Each row is a point on a landscape with many peaks, with its height.
A climber steps from a point to the highest of its 4 nearest points, and stops where none of them is higher. Distance is the straight distance between rows; heights are no part of it.
keku: [-4.49  2.05  1.06 -1.09 -2.23  0.83 -0.26  1.38]  (h 484)
tufuz: [-5.12  4.04  0.52 -4.19  0.48  2.89 -1.42 -1.12]  (h 244)
lene: [-2.46  6.18  3.02 -4.10  0.25  5.72  1.91 -3.73]  (h 2)
Por: [ 2.49  1.82 -0.55  0.03  0.90  1.13  2.54 -1.34]  (h 524)
lere: [-1.23 -3.69  0.67  1.41 -2.48 -5.03 -3.67  4.84]  (h 557)
nad: [ 4.78 -3.91 -1.12  1.12  2.34 -5.78 -3.08 -0.24]  (h 340)
gud: [-6.50  2.30 -1.85 -1.10 -1.80 -1.12 -3.48  0.89]  (h 297)
baza: [ 5.66 -5.45  2.14  2.02 -0.32 -4.16 -2.17  1.26]  (h 305)
dez: [ 2.85 -1.39 -3.60  1.31  3.34 -2.65 -0.03 -2.12]  (h 504)
Rofar: [-2.91  3.93 -1.07 -2.94  2.26  1.75  1.05 -3.11]  (h 733)
fuve: [ 7.51 -4.63  2.03  0.59  0.78 -1.12  0.16  0.66]  (h 392)
nupuf: [-0.65 -1.13  3.14 -0.17 -4.35  1.20  0.09  3.17]  (h 334)
kidev: [-0.26 -1.88 -4.75  2.02  3.86 -4.37 -3.49 -0.70]  (h 355)
Kasur: [-2.54  2.47  0.54 -2.41 -0.37  2.67  0.75 -1.57]  (h 341)
rimod: [-2.64  2.70  4.61 -2.49 -2.22  5.32  2.14  0.02]  (h 273)
ramet: [-2.39  0.36  4.73  0.00 -5.45  2.61  0.27  3.37]  (h 306)
Mol: [-0.02  1.05 -3.26  0.37  2.86  0.52  1.00 -1.15]  (h 837)
gisog: [ 3.35 -2.71  1.75  1.24 -2.64 -0.68  0.23  2.73]  (h 431)
ket: [-4.72  5.82  1.49 -4.98  1.68  4.62 -0.06 -3.04]  (h 225)
Dun: [-1.17  1.26  3.72 -1.53 -3.65  4.09  1.97  1.32]  (h 338)
fotum: [ 1.15  4.14 -0.38 -0.69  1.44  4.33  3.47 -3.44]  (h 499)
zadon: [ 0.54  0.02  2.88  0.21 -1.88  2.53  2.70 -0.09]  (h 414)
vuf: [ 3.49 -4.14 -2.79  1.97  5.81 -6.06 -3.65 -1.82]  (h 276)
fut: [-8.48  2.69 -1.65 -0.62  1.30 -0.93 -3.94 -0.87]  (h 329)
futev: [-2.15 -0.24 -0.81 -0.29 -0.83 -1.51 -0.14  1.37]  (h 512)
bovan: [ 1.67 -0.15 -0.64  0.09 -0.17  0.87  1.97  0.43]  (h 551)
zozen: [ 6.59 -3.81 -2.23  1.76  3.27 -5.06 -0.94 -1.21]  (h 366)
sus: [ 6.35 -0.98 -0.58  1.19  2.15  0.12  2.95 -1.38]  (h 394)
Vezi: [-0.26  3.31  2.01 -1.63 -0.45  4.20  2.56 -1.79]  (h 230)
vuno: [-6.83  0.74 -3.43  0.58  1.31 -2.56 -2.42  0.57]  (h 642)
Pava: [ 3.68  2.76 -0.09 -0.23  1.59  4.76  5.27 -3.75]  (h 638)
til: [ 3.29  1.13 -3.70 -0.28  4.15 -0.47  0.95 -3.32]  (h 622)
tegub: [-1.95  0.97 -3.61  1.47  1.97 -1.04  0.08 -1.13]  (h 590)
muvu: [ 2.78 -5.62 -1.30  1.66  1.33 -7.27 -3.89 -0.03]  (h 246)
Zekul: [ 6.27  0.43  2.21  2.09 -0.27  5.73  5.62 -0.76]  (h 493)
Fodi: [-1.16  1.31  0.11 -0.63 -1.77  0.62  0.59 -0.76]  (h 751)
zedu: [ 1.87 -5.17  1.80  1.18 -2.50 -4.81 -2.21  4.02]  (h 408)
tebuk: [ 2.33 -2.92 -0.19  1.12 -1.08 -3.45 -0.60  1.85]  (h 522)
Repum: [-4.09 -2.64 -3.37  1.67  1.52 -3.51 -3.72  1.82]  (h 534)
Nasu: [-4.66  0.88 -3.36  0.97  2.97 -2.60 -2.28  0.02]  (h 449)
Zifa: [-3.89  3.40  4.90 -3.09 -4.29  5.05  1.44  0.27]  (h 294)
ziko: [-4.68 -0.22 -3.73  0.46  0.62 -3.12 -2.96  1.00]  (h 498)
mebi: [ 0.07 -1.86  1.68  0.68 -4.52 -1.82 -0.79  3.90]  (h 372)
vazog: [-1.00  4.36 -1.07 -1.90  2.66  3.24  1.53 -4.23]  (h 435)
Luv: [ 5.26  0.97  0.73  1.34 -0.42  3.73  4.54 -1.73]  (h 511)
telu: [-1.04 -2.71 -1.58  1.51 -0.37 -3.79 -2.03  2.56]  (h 644)
vutuz: [-5.22 -1.45 -0.85  0.74 -3.22 -3.38 -3.04  4.07]  (h 488)
nomeb: [-5.64  1.85 -1.92 -1.26  0.28 -0.78 -2.57 -0.12]  (h 412)
Fazu: [ 3.85 -3.31 -0.66  1.08  0.94 -2.48 -0.02  1.34]  (h 453)
dugag: [ 2.11  2.04  4.16  0.24 -2.28  7.13  3.37 -0.71]  (h 40)
zibik: [ 7.31 -3.99  1.58  2.14  0.48  1.47  1.67  0.87]  (h 371)
lozi: [ 2.89 -1.00  2.68  1.36 -3.01  2.42  2.04  1.52]  (h 373)

For each start below, name the point where the climber stops.
zibik => telu
vuf => Mol
dugag => Fodi
Dun => Fodi
ramet => Fodi
lozi => Mol
Vezi => Pava
zedu => telu
